Each row is a point on a tangle of strands that fork, close into loops and nearly touch. The rows are in no order.
(in the rows, 128 means zero)
Two points are linked if the straight distance between their rows is under 190. Some points are linked to none.
K_804: [147  91 147  93 172 113 137 129 123 140 142 108 145 171 217 150 159 116
 113 149 143 146 108  94  78 124 122 106 146 155  83 146 137 128  97 136
 127 188 162 158 141 100 107 107 125]
K_144: [129 110 161 130 168 117 120 124 150 134 125 152 179  95 111 151 148  98
 124 160 176 142 100 117 155 156 128  63 105 109 127 101 180 168  92 206
 136 174 115 185 145  95 165 123 150]
K_417: [113 119 127  76 146 146  92 176 134 137 178 172 130  93  84 168 131 145
 123 121 171 144  88 171 193  67 172 105 136  84 101  70 182 139 115 147
 145 109 134 139 151  97 156 134 121]
K_692: [127 157  83  75 139  95 135 175 101 149 180 121 113  87  70 129 115 182
  95  96 128 108 112 114 133 118 125 114 174 174  75 100 150 106  94  69
 161 100 140 127 157 144 132 113 108]
K_722: [108 150 130 124 147 129 151 106 109 131 107 142 130  88  84 142 134 119
 211 129 118 117 126  99  72 143 113  87 135  86 124 121 119 176 189 194
  76 184  92 130 129 116 167 169 153]
K_770: [ 76 103 115 161  87 115 137 121 136 122 188 120 159 116 145 119 150 105
  92 120 131 141 125 120 149 133  97 101 155 159  95 115 168 118 105 155
 172 160 155 212 159 134 137 151 143]
K_966: [119 104  89 101 109 170 112 157 131 146 145 129  62 188 106 122 114  93
  91 143 128 143 137 163 194 100 173 154 139 185 142  91 149 113 100  77
 144  57 118 128 145 141  96  85 126]
K_268: [140 120 104 104 141 139 101 140 137 162 110 162 125 156 144 148 158 104
 127 205 177 182 141 152  88  84 112 115 126 105 147  83 152 169 157 143
 113 159 105  89 148  78 165 118 167]
K_345: [108 131 185 172 162 137 156  72 104 139 138 118 154 177  80 105 141  78
 166 104 100  75 112 115  93 124 102 114 148  81 121  84 122 129 139 178
 157 151  96 165 106 148 134 138 197]
K_77: [111 137 180 126 143 170  98 115 112 130 113 160 120 201 200 154 116 167
 107 150 128 101 159 144 134 123 120 155 139 150 151  90 113 148 130 162
 123 151  61 146 148 143  78  89 142]
K_633: [156 118 134  80 169 163 127 126 167 134 172 165  93 112 157 119 149  97
 123 113 125 126 131  86 125 163 133  94 158 175 106 157  87 129 130 121
  77 137  85 120 114 144 125 156  72]
K_639: [137 164 131  97 144 167 122 156 140 132 130 180  94 100  75  85 154  72
 138 176 130 171 121 161 175 113 147  81 123  90 144 127 109 144 137 110
 113 152  66  71 139 123 129 154 144]
K_535: [ 92 157 173 182 115 117 104  99 105 111  98 106  98 178 100 139 115 122
 133  77  94  64 108 188 138 120 120 156 104  96 159  89 122 120 189 171
 185  93  89 138  85 197 135 157 131]
K_167: [134 169 131 137 124 114 113 132 109 131  94 107  96  75 112 152  71 110
 115 146 126 104  78 119 176 153 126  77 117 177 133  97 153 136 105 118
 163  83 105 128  97 143 112  73 128]
K_553: [137  86  96 123 132 114  74 182 166 123 166 155  95  94 128 157 135 131
 136 109 156 167 110 175 175 103 150 115 101  92 116  91 175 117 127 131
 158  84 158 123 108  95 202 132  71]
K_585: [155  91 112 118 161 142 143 131 141 149 174  81  82 119  85  83 141  58
 142  92 144 128 133  98 121 138 152 137 150 156  94 130  93  68  91  90
 131  90 158 147 147 164 120 120 103]
K_286: [140 136 150 105 172 146 138 128  92 139 125 128 143 163 181 157 158 140
 141 133 130 110 177 111  76 103 123 165 151 114 101 103  59 131 210  89
 127 118 140  59 139 119  95 114 145]
K_814: [140 101 192 135 143 120 142 166 115  94 176  96 185 144 169 141 127 192
 134  93  89 104 111 124 122 159 125 133 140  85 106 171 112 123 154 103
 160 108 166 116 114  76 157 108 128]
K_132: [127 121  69 133 115  75 144 156 133 123 162  99 191  66 127 132 115 245
 120 111 112 106 146 111 104 164 123 117 137 175 152 161 143 129 137 114
 127  85 165 136 146 111 152 119  89]
K_438: [109 188 145 139 138  88 160 136 118 118 165 161 150  44 131 124 160  95
 111 150 135 101 137 106 166 135  72  62 133 147 111  87 102 100 149  99
 206 135 141 114 131 122 127 152 147]
K_884: [ 86 124 100 162 108 135 171  52 117 139 133 115 130 148 103 141 146 152
 137 105 127  72 177 106  93 143 108 191 137 141 173 132  80 108 181 159
 120  94 127 158 131 221 111 143  81]
K_760: [ 94 134 160 147 133 138 111 127 123 117 110 101  64 174  90 138  90 104
 145  99  83  93  72 183 146  96 160 109 116  99 158  76 152 131 151 133
 174  61  72 136  73 133 160 125 155]
K_449: [130  70 155 152 128 169 127 133 145 121 129 127  94 221 109  83 145  70
 143 159  99 181  97 170 131  97 162 127 125  68 180 119 158 151 100 173
 130 119  91 129 105 105 174 119 154]
K_425: [164 108  92 124 134  97 126 144 140 165 150 108 157 139 162 111 164  87
 100 182 187 167 129 121 112  84 133  99 141 177  85 106 137 117  92  98
 150 148 163 152 156 112  91  92 153]
K_437: [134 141 157 126 125 118 152 148 138 118 210 119 187  71 136 110 166 121
  58 151 110 131 138 121 193 127 124  86 146 159 148 120  97 119 112  85
 185  93 122 118 138 115 130 125 126]
K_210: [132 130 109 128 143  61 137 113 194 135 100 142 192  83 122 108 144 182
  91 100 146 135 156 104 147 144 110 105  61 121 134 142 156  93 106 171
 143 154 125 141 125 112 134 139  68]
K_991: [105 153 141  98 102 150 126 136 133 117 136 151 121  80  27 101 104  94
 118 115 109 147  87 162 178 115 156  88 142  96 154 147 132 160  76 121
  99 143  44 127 130 143 151 158 133]
K_388: [112 142 148 151  70 119 154 150  83  96 138  62 137 121  95  94 116 109
 125 121  80 160  97 143 111  93 145 160 158  97 130 168 106 122 101  80
 130 104 135 117 118 126 162 123 168]
K_122: [154 136 126 160 133 142  95  79 141 121 144 123 109  97 183 162 151 117
 109 172 138 100 124 120 123 171 123 114 111 130 188 102  87 136 165 119
 168  78 121  88 115 153 128  99 103]
K_130: [153  90 118 110 148 152  93 149 164 144 110 160 165 106 148 183 151 110
 136 167 190 176 106 142 113 125 145 113 136 136 113 105 176 186 101 175
  98 171 147 155 149  71 154 128 138]
K_323: [134 130  85 157 111 103 131 167  96 109 144  86 129  67 113 131  86 193
 161  89 109  88 115 129  92 190 117 144 150 151 133 174 118 112 138  57
 146  98 180 107 148 134 136 114 114]
K_49: [115 153 104 113  78 100 126 132 119 146 104  91  87 161  90  98  87 115
 108 139 118 122 105 141 102 127 136 163 144 170 153 136 133  96  35  96
 123 129 105 161 139 182 107 105 157]
K_87: [136 138 147  67 162 163 130 163 118 105 169 159  93 183  85 147 102 205
 129  70 114 116 108 125 142 104 164 146 166 105  86 153 149 150  93 122
  76 107 111 133 122 115 129 127 130]
K_186: [148 153 125  80 137 162 160 161  84 137 126 132  71 228 117  74 119 130
 113 151 132 160 104 126 141  71 142 133 157 131  98 166 149 131  86  98
 104 158 107 104 133 132  90 110 153]
K_787: [ 77 160 113 141  86 111  88 127 132 133  86 122  84 164 102 129  74 163
  91 100 110  83 117 194 146 142 121 167 112 158 138  90 158  94  85  97
 170 132 101 167 153 177 103 119 129]
K_202: [148 104  96 126 107 137  78 157 147 116 127 147  88  50  77 135 108  64
 162 123 164 172  69 151 159 143 165  90 117 131 121 110 157 157  96 131
 114  83 142 145 103 118 164 116  88]
K_841: [ 76 107 144 157  78 131 128 138 110 114 149  85 169 156 201 111 129 155
 146  91  84  96 141 139 124 160 139 155 145 145 115 177 109 105 125 133
 146 157 170 204 170 157  78 131 145]
K_446: [ 90 157 104 156 117  79 155 125 142 128 147 153 189  59 115 109 171 133
 127 149 146 144 151 107 145 115  76  72 145 174  79  79 155 130 129 149
 180 165 165 167 166  97 120 155 145]
K_980: [118 136  79  89 120 159 131 155 113 155 134 156  55 183  71 108 107 115
 111 145 144 155 121 147 187  75 123 125 152 146 116 114 193 130  96 129
 112 133 100 113 146 123 138 128 137]
K_945: [122 111 140 131 121 156 139 116 136  91 123 136 164  47 153 128 140 125
 154 114 101 159 128 119  96 165 139 130 133 117 111 194  84 159 175 109
  71 145 175 124 107  90 136 185  91]
K_481: [ 85  98 102  96 129  63 169 150 115 149 132  63 215 132 136  80 166 180
 102 126  97 146 157 123  50 117 135 141 109 119 101 167 111  87 107  92
 132 145 166 157 171 122  98 125 126]
K_560: [158  87  83 101  91  92 120 120 150 139  90  99 149 132 129 114 144 111
 100 184 143 196 137 137  29  97 127 147 133 130 154 170 126 147 112 107
  70 152 139 105 117 105 146 146 150]
K_495: [155 141 187 120 178 170  91 145 135 144 143 141 101 165 169 117 159  90
 133 141 110  95 104 126 117 177 154 103 131 117 119  87  65 112 121  71
 211 104 105  93 142 152  75  79 135]
K_942: [ 98 165 102  93 134  81 111 163 135 144 131 104  76 161  59 146  84 176
  77  70 125  91 110 157 149 118 139 141  95 122 132  89 184  88 120 125
 168 104  99 145 115 145 160 146 121]
K_461: [174 127 170 138 122 189 111 154 140  95 118 162 159  97 158 131 106  92
 128 174 145 179  88 148 168 151 175 104 140 147 120 199 102 180 119 115
  81 136 158 138  95 117  89 120 168]
K_785: [117 130 121  70 121 120 108 178 130 127 151 182 132 125  58 149  98 183
 132  77 158 117 129 153 188  82 163 111 105  84 112 113 204 142 146 198
 104 150 114 146 124 111 159 182 105]
K_530: [140 145 123  71 149 147 109 154 171 150  80 184 139 132  95  95 122 187
  85 117 159 158 124 158 165 105 171 132  74  87 105 148 179 126  54 118
 117 139 117 106 158 116  96 124 102]
K_105: [ 80 145  88 145  87 133 149 112 122 135 138 150 133 112 111 101 149  95
 137 122 121 136 176 121 138 105 106 142 162 154 104 107 100 122 147  94
 120 151 123 126 184 152  86 174 149]
K_504: [144 174 148  72 185 123 119 148 110 151 125 173 105 112 132 178 138 148
 155 163 145 113 102 104 117 122 104  56 155 119 113  92 155 164 125 159
 117 190  64  96 130 107 150 114 143]
K_707: [193 119 120 123 164 136 114 137 130 105 123 125  59 173 135 159  88 150
 167 131 135 136 106 111  98 152 160 153 127 128 128 152 142 138 111 113
  76  68 155 107  67  99 143  87 127]
K_90: [137 101  47 113 117 105 133 152  94 148 158  87 130 116 110 157 115 148
 144 111 162 120 188 118  81 117 157 182 167 183 124 104 117 102 130  62
 120  93 183 133 189 113 103 111 144]
K_356: [159 150 112  84 165 113 110 132 156 139 132 173 101  65 125 153 130 120
 139 129 152 129  97  98 121 157 129  55 121 150 128 126 136 164  79 146
  85 160  64 110 113 136 146 140  76]
K_421: [139 145 141 142 126 150 112 115 114 111 110 117  53 123  91 134 114  72
 148 142  89 110  73 146 119 126 164 108 120 106 191 105  86 155 153  98
 156  44  63  83  62 167 145 117 128]
K_899: [133 120 133 178 129 120 170  72 111 112  94 117 147 152 185 122 154 125
 161 117 122 105 144 100  83 139  81 173  99  98 116 177  82 110 195 130
 144 125 202 108 109 132 123 133  93]
K_893: [158 107 128 131 160 133 139 112 165 112 174 139  69 109 153 122 158  90
 152  84 119 107 124  87 149 157  87  98 114 129 118 168  80  99 152 125
 143 114 132 102  86 143 163 152  40]
K_211: [131 147 112 144 106 140 163 127  74 129 122 110  65 202 116  64 156  71
 144 157 110 147 107 142 111  71  81 131 158 121 123 152 123 127 137 120
 125 177  96 100 126 150 153 142 157]
K_174: [133  65 118 187 147 130 127  76 160 130 162  89  96 165 116 146 170  94
 152  78 134 106 135 125  87 141 127 158 133  86 139 116 111  98 167 163
 159  81 149 139  92 181 182 145  89]
K_306: [138 137 178 114 146 173  96 170 137 118 155 135 111 151 146 119 128 113
 115 134 109 133  65 141 157 152 174 104 149 120  96 151 121 136  62  82
 161 117 118 130 131 140 100  96 128]
K_190: [116 117 119 108 146 157 176 130  81 145  60 132 160 122 131 120 126 108
 200 122 127 145 149  97  90 110 126 143 133 140  59 135 123 144 163 133
  68 194 174 130 152  88  74 161 143]
K_70: [130 140 166 154 164 158  93  83 161 128  74 144 129  68 165 175 143 115
 192  82 149 101 138 112 111 187 147 128  99  97 118 108 100 122 157 149
 141 154 137 126 129 128 109 155 100]
K_656: [ 93 101 146 138  83 174 117  95 141 117 140 129 117 129 107 135 117  73
 145 145 121 146 115 128 107 141 147 128 174 122 168 132 122 165 110 164
  61 146  85 172 139 148 144 151 167]
K_148: [100 134  94 132 103 106 145  97 119 120 128  88  92 164  63 150  83 173
 106  91  96  81 158 120 118 161 135 195 120 131 211 126 100 104 147 140
 110  70 117 151 112 172 144 135 132]
K_964: [181 130 114 112 185 105 175 142 134 142 118  88  95 154 100  82 118 113
 126  94 135 112 149  91 131 135 130 165 101 138 108 152 100  49 114  96
 143  85 172  88 110 138 112 101  91]
K_608: [108 153 116 173  74 111 112  99 127 106 134 126 154  65 105 134 147 106
 107 185 129 167 142 147 121  98 121 140 113  68 206 108 103 160 184 107
 135  99 122  67 115  96 175 157 169]
K_161: [169  92 143  96 171 108 123 145 167 146 113 104 164 132 149 139 138 179
  67 152 147 153 149 124 119 145 166 134  79 107 158 144 138 120 107 122
 124  84 127  85 111  96 147  74 101]
K_471: [130  92 104 118 124 130 100 129 143 130 183 121 108 159 180 164 161 172
  82 141 112 141 167 135  93 133 138 153 162 131 175 135 110 141 168 113
 101 104  90  93 133 129 185 131 112]
K_442: [136 118 102  86 127 138 175 153 107 121 104 147 178 119 144  74 156 100
 129 161 107 175 145 124 102 103 119 113 131 159  62 183  85 134 152  94
  80 191 176 111 125 102  60 176 131]
K_605: [119 120 199 172 104 132 114 110 109 108 125  67 136 133 127 122 102 112
 148 121  73 102  86 123  67 162 145 151 150  91 146 149  90 122  89 102
 135 102 119 146 109 146 131 102 164]
K_586: [130 165 144 136 145 162 123 117 105 148  68 163  89 121  77 110 139  46
 191 174 139 134 111 164 134 137 125 104 101  82 134  79 114 144 150 139
 154 154  93  98 146 142 109 114 174]
K_739: [162 144 172 109 160 149 130 148 121 111 122 139 138  96 178 131 147 111
 151 143 125 144 125 126  91 145 132 120 130  96  83 157  62 127 188  77
 129 138 164  64 101  98 121 140 135]
K_690: [ 50 135 124 188  60 142 163 103  94 103 124 119 180 132 157  92 153 103
 160 105  87 116 160 135 124 139 109 165 116 123 122 163  73 118 168 109
 125 143 170 173 171 176  85 174 138]
K_60: [132 116 106 131  95 115 117  98 122 165 106  89 159 117 155 145 113  89
 135 153 175 124 143 103  91 118 126 142 147 180 132  97 133 129  80 134
 111 142 157 195 167 135  89  83 169]
K_109: [167 122 100  64 145 149 153 145 127 151 126 134 125 109 133 113 125 109
 118 155 133 156 145  83  75 126 151 119 167 189 100 171  68 137 147  95
  54 147 123 111 111 143  97 140 123]
K_235: [105 126 147 168  86 146 127 114 135  83 181 128 163  69 149 153 121 134
 102 126  98 121 145 131 220 147 128 112 152 145 159 143 112 147 161 120
 139  89 134 134 126 111 131 133 132]
K_599: [130 114  77 132 127 137 109 140 153 106 185 146  79  78 171 161 126 172
 141  88  94  82 157 117 169 169 105 111 136 178 134 159 114 112 170 102
 141 108 137 107 117 141 145 151  51]
K_405: [ 99 162  90 101  99  92 121 179 109 139 132 136 140 141  79 140  98 220
  88  70 121 106 101 139 133  99 134 147 135 128  64 105 198 109  97 115
 176 132 161 172 165 138 131 133 136]
K_89: [ 99 148 119 176  98 108  96 104 126 123 129 133 126 124 152 155 139 142
 109 131 124 114 142 159 129 125  93 147 105  85 170  88 115 139 191 151
 176 128 101 101 107 152 162 147 132]
K_20: [124 140 181 143 126 138 195 125 120 108 115 124 184  84  82  69 106  94
 114 115 111 146 139  98 228 119 123 121  94 106 128 159 124 113 127 147
 117 126 148 120 132 111 102 133 137]
K_410: [ 94 138 184 135 151 186  99 109 107 139 128 122 124 174 135 144 145 103
 136 120 126  88 144 157 132 119 151 156 140 111 125  57  80 119 137 110
 168 115  94 135 170 158  68 103 156]
K_827: [146 139 108  82 127 147  93 164 164 153  83 146 121 162  88 122 100 155
 104 133 152 153 149 169 113 148 206 181  89 131 156 140 126 113  56  64
 104 100 113 103 157 130  89  98 132]
K_534: [151 129 134 142  81 146  88 132 164 103 118 146 172  52 153 138 137 115
 129 150 139 160 102 163 115 172 169 120 163 171 115 179 122 178  78  86
  92 155 131 165 147 131 103 165 150]
K_375: [112 156 152 133 140 132 185 127  84 129 143 119 121 165 102 108 146 117
 153 139 100 125 129  97 113  95  84 114 142  95 120 123 122 137 171 158
 119 155  94 105 114 112 155 134 169]
K_406: [110 128 135 172  92 124 104  77 105 117  91 109  88 168 161 136  75 156
 130 117 112  69 137 160 129 151  92 211 103 173 167 130 120 116 105 159
 138 123 133 197 133 204  92 112 124]
K_663: [106 105 115 140  95 157  62 117 169 140  96 154  88  93  75 168  95  77
 150 116 157 137 100 144 122 157 155 108 116 124 165 106 152 156 100 164
 105 128  94 168 129 134 171 146 113]
K_61: [167 155 103 140 143 110 118 131 112 112  67 141  78 149 179 168  82 188
 161 120 140 128 114 105  98 145 109 144 113 133 112 148 176 143 123 163
  98 153 149 119  85  97 144 102 116]
K_746: [164  99 122 141 131 140 163  82 102 120  57  97 138 138 171 110 120  90
 183 136 146 153 138 107  78 112 126 175 108 131 101 178 114 125 163 136
  69 148 212 115 110 108  83 134 130]
K_607: [148 108 112 100 147 120  99 139 169 142 120 104 136 155 121 153 113 197
  86 116 146 112 181 149  94 173 168 184  92 126 216 124 120  97 106 105
 137  89 110 107 154 125 128  86 128]
K_136: [ 95 130  98  90 108  99 117 115 126 182 109  99 128 164  93 123 106 128
 116 112 168  98 174 117  71 114 149 178 125 157 141  92 129  89  58 115
 115 149 129 199 183 151  82 106 162]
K_304: [135 122 104  97 151 148 149 155  77 137 149 124 100 181 160 147 135 140
 149 116 143 117 183 109 126  91 145 171 166 170  79 129  98 104 156  79
  96 118 170 101 164 108  75 110 143]
K_288: [ 81 123 112 122  90 124  91 138 170 151 173 150 141 158 138 119 146 162
  68 113 131 123 140 147 131 126 127 119 141 133 113 100 177 116 101 134
 165 185 100 180 179 159 115 173 111]
K_415: [128 177 128  80 147  99 133 161 125 130 153 162 158  83 150 182 149 197
  98 158 122 135 141 122 131 107 108  91 147 126 135 115 132 147 147 120
 115 126  81  70 118 102 143 114 129]
K_142: [143 147 180 125 160 152 106 115 125 100 142 127 101  72  97 150  88  70
 170 115 103  81  89  97 158 148 145  47 120 132 144 101  97 150 116 108
 145  69  72 114  59 147 111 109 116]
K_302: [136 114 176 146 127 136 147 101 138 131 115  77 137 164 143  75 154  49
 125 157 124 149 101 129 105 131 148 139 110 110 165 138  90  99  72 125
 153 115 128 158 126 160  95  98 162]
K_260: [102 131 114 183  56 123 104 112  91 119 146 104 112 152 169 123 125 119
 103 153 101 113 151 192 158  94 103 173 162 170 165 113 110 134 133  75
 168 103 128 144 158 164 100 111 158]
K_619: [194 108 115 111 181 102 152 134 158 139 138 122 115 129 183 100 154 131
 115 111 138 126 142  85 137 153  92 127  91 151  86 172 102  69 142 106
 148 127 176  85 105 111 142 115  52]
K_443: [134 172 145 156 155 124 131  84 142 136  42 166 148  98 180 135 129 138
 150 119 148 108 166 125 158 147 102 138  65 116 124 112 124 101 162 161
 148 172 147 104 132 122  85 137 104]
K_325: [153 134 170 149 132 154 178  76 114 130 112 115 103 212 168  66 128  68
 132 166 107 105 117 110 155 109  83 128 122 158 165 152  91 105 100 153
 140 135 108 134 104 184  78  98 145]
K_561: [157 133 107  68 135 142 136 137 157 135  88 176 110 163 123  74 131 143
  99 144 127 177 108 143 118 113 133 118 124 134  92 196 151 135  70 106
  80 198 104  96 143 143  94 157 117]
K_569: [131 127 136 120 142 105 133 159 111  94 182 154 128 126 160 154 125 179
 119 109 127 125 101 121 221  91  77  79 120 123 110 134 183 133 145 180
 151 118 139 117  78  94 177 118  86]
K_975: [109 153 145 186 111 138 171  82  80 120 118  98 124 190 160 111 143 109
  94 153 109 108 143 163 175  68  65 163 120 155 165  99 106 113 137 151
 189 120 110 134 131 176 101 100 146]
K_567: [115 134  61 161 106  83 135 120 121 116 119  83 101 107  70 126 107 177
 128  76 103  85 153 151 124 158 120 189  99 121 191 140 114  85 167  71
 165  73 155  83 135 165 146 139 117]
K_650: [115  80 126 122 120 151 100 142 122 141 173 117 116 211 177 172 138 142
  93 144 144 132 155 133 114  91 143 151 169 142 150  76 142 139 135 164
 116 109  98 157 142 125 153 107 146]
K_203: [127  96 173 117 153 136  88 146 155 108 160 116 140 100 117 130 114 155
 117  68 123 120  93 143 167 168 175 112 120  95 101 150 146 118  70 115
 151 120 130 161 144 132 142 113  89]
K_757: [131 130  98 172 102 105 124 127 135 135  91 114 134  94 113 131  90 128
 132 104 148 128 168 124 191 121 117 165 100 153 100  92 160  88 129 102
 153  91 192 111 143 130 104 113 112]
K_414: [135 154  84 102 127  92 123 137 131 177 111 154 136  97  69 152 132 132
 135 177 160 137 139 117 100  96  85  80 134 118 129  70 187 156 137 164
 124 186  88 115 149  96 182 130 145]
K_347: [162 161 139 165 143 152 145  75 109 143 123 122 150  98 138 142 147  51
 125 199 185 130 119  86  96 137 114 113 130 136 148  93  71 155 175 131
 149 108 142 112 115 152 106 105 164]
K_460: [164  96 176 115 174 171 124 126 128 117 133 146 114 201 200 127 147  82
 139 178 126 151 101 112  98 126 124  96 158 147 105 148 124 171 121 140
  85 159 115 118 100 105 113 116 153]
K_523: [103 163  99 115 107  96 106 164 132 142 133 154 144 147 177 150 139 236
 108 109 110 108 124 129 108 145 118 120 136 165  83 124 171 133 107 125
 156 184 125 155 163 139 110 137 120]
K_327: [129 140  94 114 116  92 107 133 149 130 129 134 185  55 154 193 121 238
 115 131 127 116 172 113 112 142 143 134 113 123 163 118 140 158 176 131
 109 111 122  99 118  90 154 132 104]
K_353: [133 108  85 159 102 106  97 171 134 114 149 138  91 160 145 141 117 172
 118  94 135 155 123 158 182 106 111 145 115 108 103 140 203 109 155 172
 144 114 163 126  96 110 181 147  98]
K_767: [125 122 149 155  86 152 165 134 113 110 122 107 139 106  50  58 110  55
 135 137 113 187 106 155 188 100 151 139 122  97 153 162 134 135  93 118
 106 119 133 127 126 126 144 137 158]
K_155: [151  96 131 145 154 140 102  82 180 120  89 127 159  54 162 142 173  80
 154 123 164 166 133 130  80 175 148 142  98 107 116 145 105 126 144 133
 115 158 182 139 128  97 136 176 102]
K_986: [104 159 157 122 162 141 136 140 105 124 116 150  95 125  97 150  93 145
 155  72 114  82 158 103 193 115 128 123 108  97 106  91 125  97 164 140
 135 117 116  96 119 132 103 137 117]
K_72: [157  86 118  81 179  74 135 142 171 148 146 123 191 116 144 121 164 187
  71 115 163 169 141 121 119 115 128 132 104 118 101 122 161 102 111 150
 140 140 156 127 130  86 171 106  83]
K_152: [135 137 109 123 108 148 130  86 129 135  98 163 105 134 106 112 150  80
 166 183 119 141 151 142 111 147 105 111 150 131 140 155 134 182 148 158
  64 222  81 144 158 131 155 162 162]
K_126: [156 119 118 150 110 131 140  45 143 123  96 108 130  88 103 112 104 113
 126 170 148 138 118  84  98 137 147 153  90 114 196 169 111 148 152 159
  58  92 125  85  86 119 147 129 116]
K_225: [110  83 152 155 119 120 157 147  85 109 154  73 180 185 167 115 117 178
 155  79  93 103 152 105 114 133 146 172 138 115 100 169 126 103 169 134
 127 109 198 164 128 113 112 106 143]
K_34: [112  95 172 156 131 170  90 154 130 125 161 110 103 187 101 121 130 118
 145  94  95 135 114 165 120 102 172 145 141  54 137  97 134 121 139 134
 145  83 105 115  91 109 166 141 157]
K_873: [120 146 131 128 122  97 191 142 109 115 115 144 177 122 123 106 106 192
  88 118 101 147 169  88 213  90 107 138  94 126 139 155 148 118 153 148
 111 101 146  88 116  96 120 109 111]
K_179: [128 188 167  88 134 102 182 167 109 119 168 166 167  82 176 124 149 148
 115 141 119  93  98 103 124 168  73  55 122 143  79 150  70 125 139  88
 175 149 125 113 120  80 122 153 115]
K_328: [133 101 144 120 130  98  85 150 153 112 184 125 108 153 116 174 112 152
 111  64 126  80 130 113 122 154 161  97 113 122 148 102 186 129 150 216
 118 107  87 168  77 138 169 170  88]
K_680: [106 154  70 126  75  76 154 150 124 127  87 130 139 111  62  94  94 183
 139 108 106 162 124 127  86 130 123 153 121 125 119 180 149 128  91 116
  72 127 143 140 134 122 141 148 124]
K_85: [115  97 152 170 139 146 139  48 126 131 152 101 104 171 143 149 154  94
 159 113 120  72 128 123  67 145 102 167 163 130 156 120  79 126 134 152
 144  99 116 169 108 222 126 127 112]
K_939: [ 99 143 114 162 112 141 115 111 110 147  81 146 107  83  72 162 104  60
 183 142 148 114 134 153 193 109 106 102 108 113 134  56 167 142 180 169
 146 136 136 132 144 132 137 137 161]
K_368: [134  93  92 145 118  97 149  75 154 142 104 115 144 165 150  79 176  73
 109 175 152 174 139 129  76 111  81 143 112 116 166 147 132 114 125 172
 119 167 116 133 132 140 160 146 130]
K_806: [139  74 175  97 162 170 114 147 147 116 155 131 141 132 100 120 118 138
 162  65 135 143 110 136 124 125 198 157 160 102  67 160 135 132  76 125
  74 108 159 170 139 108 126 130 115]
K_794: [ 98 149 142 141 112 124  99 123 175 115  89 180 178  85 129 127 156 137
 102 179 148 162 146 186 144 141 130  98 105  99 159 127 138 154 119 128
 135 169 104 114 150  95 114 165 174]
K_322: [151 144 186 139 181 128 126 132 134 108 138 150 130 163 183 147 125 151
 116 150 109 108 100 103 178 142  89  70 102 111 126 114 155 132 117 162
 170 128 109 108  80  87 133  86 122]
K_802: [139 120 134  91 160  98 155 144 105 121 139 137 169  74  70 122 116 139
 155  98 158 158 130 101 130  92 148 127 135  94 104 108 130 139 152 149
  70 110 148 108 113  80 177 133 105]
K_947: [102 153 137 132 120 137 130 114 142 138  73 155 179 141 193 146 122 199
 110 120 131 105 180 129 141 143 128 154 110 166 126 118 154 130 146 175
 112 188 113 150 149 119  76 130 121]
K_413: [153  97 203 145 122 157 144 125 120  82 160 119 161 142 184 123 124  86
 153 157 102 132  82 110 116 156 123 104 172 143 119 200 100 162 107 128
  90 128 160 166  83  88 115 125 178]
K_395: [139 128 113 161 147 120 155 101 134 108  99 161 112 132 167 100 160 103
 173 128 130 156 137 116 125 128  53 125  92  82 102 172 122 127 204 169
 121 176 171  82  98  96 163 171 111]
K_834: [ 97  92 114 132 108 126  86 127 172 124 192 122 128 148 176 129 171 158
  73 103  98 113 159 144 118 174 140 144 154 143 173 144 107 106 121 111
 147 140  86 148 172 173 145 157 106]
K_377: [141 109 100 135 132  72 134  99 200 154  75 132 131 151 128  64 139 121
  79 146 140 166 132 119 111 131  90 126  75 127 150 140 175  97  62 152
 142 172 110 131 129 136 140 128  98]
K_484: [129 127 125 110 128 104 127 147 112 131 140 110 119 117  81 171  93 133
  85 149 129 116  64 118 160 117 116  69 149 156 146  90 189 166  80 172
 134  94  75 154 100 124 175  86 134]
K_277: [113 125 139  76 149 111 202 153  99 142 106 110 224 133 117  91 121 190
  96 123 100 129 163  92 135 110 137 143 105 149  95 176 119 112 117 110
  98 121 166 128 150 105  75 111 116]
K_780: [143 145 118 169 109 138 111 111 101 127  77 141  93  97 119 171  82 129
 194 149 161 126 115 119 140 129 107 121 110 106 135 101 184 166 159 186
 112 144 161 124 100 100 161 119 145]
K_644: [141 151 125 153 128 120 159  97  71 135 123  92 116 100 121 160 105  77
 165 145 142  95 118  57 105 129  87 114 167 169 102  76 119 131 165 144
 144 104 160 132 118 135 128  95 148]
K_528: [124 169  99 176  58 124  94 133  84 125 107 136  94 136 155 112 117  99
 155 161 130 143 133 176 106  96 121 161 171 153 105 118 101 141 134  47
 121 148 140 108 160 159  79 132 168]

A tip is a point with one link. Name the tips that can be reached along the links from each point below, in the order of the rows.
K_975 => K_814, K_481, K_707
K_202 => K_966, K_345, K_560, K_785, K_322
K_619 => K_144, K_585, K_174, K_599, K_395
K_347 => K_449, K_608, K_484, K_644

A fork is a point with three links, a tip a point with one. Leave the first point through the second and follow the links. Name the first fork or tip that comes.
K_534 / K_461 => K_787
K_814 / K_225 => K_767
K_368 / K_377 => K_186
K_787 / K_49 => K_534
K_174 / K_85 => K_504

How many points has the smallest loop of links through each point below? Write - if it is on no loop.
K_947 => 7
K_991 => -
K_377 => -
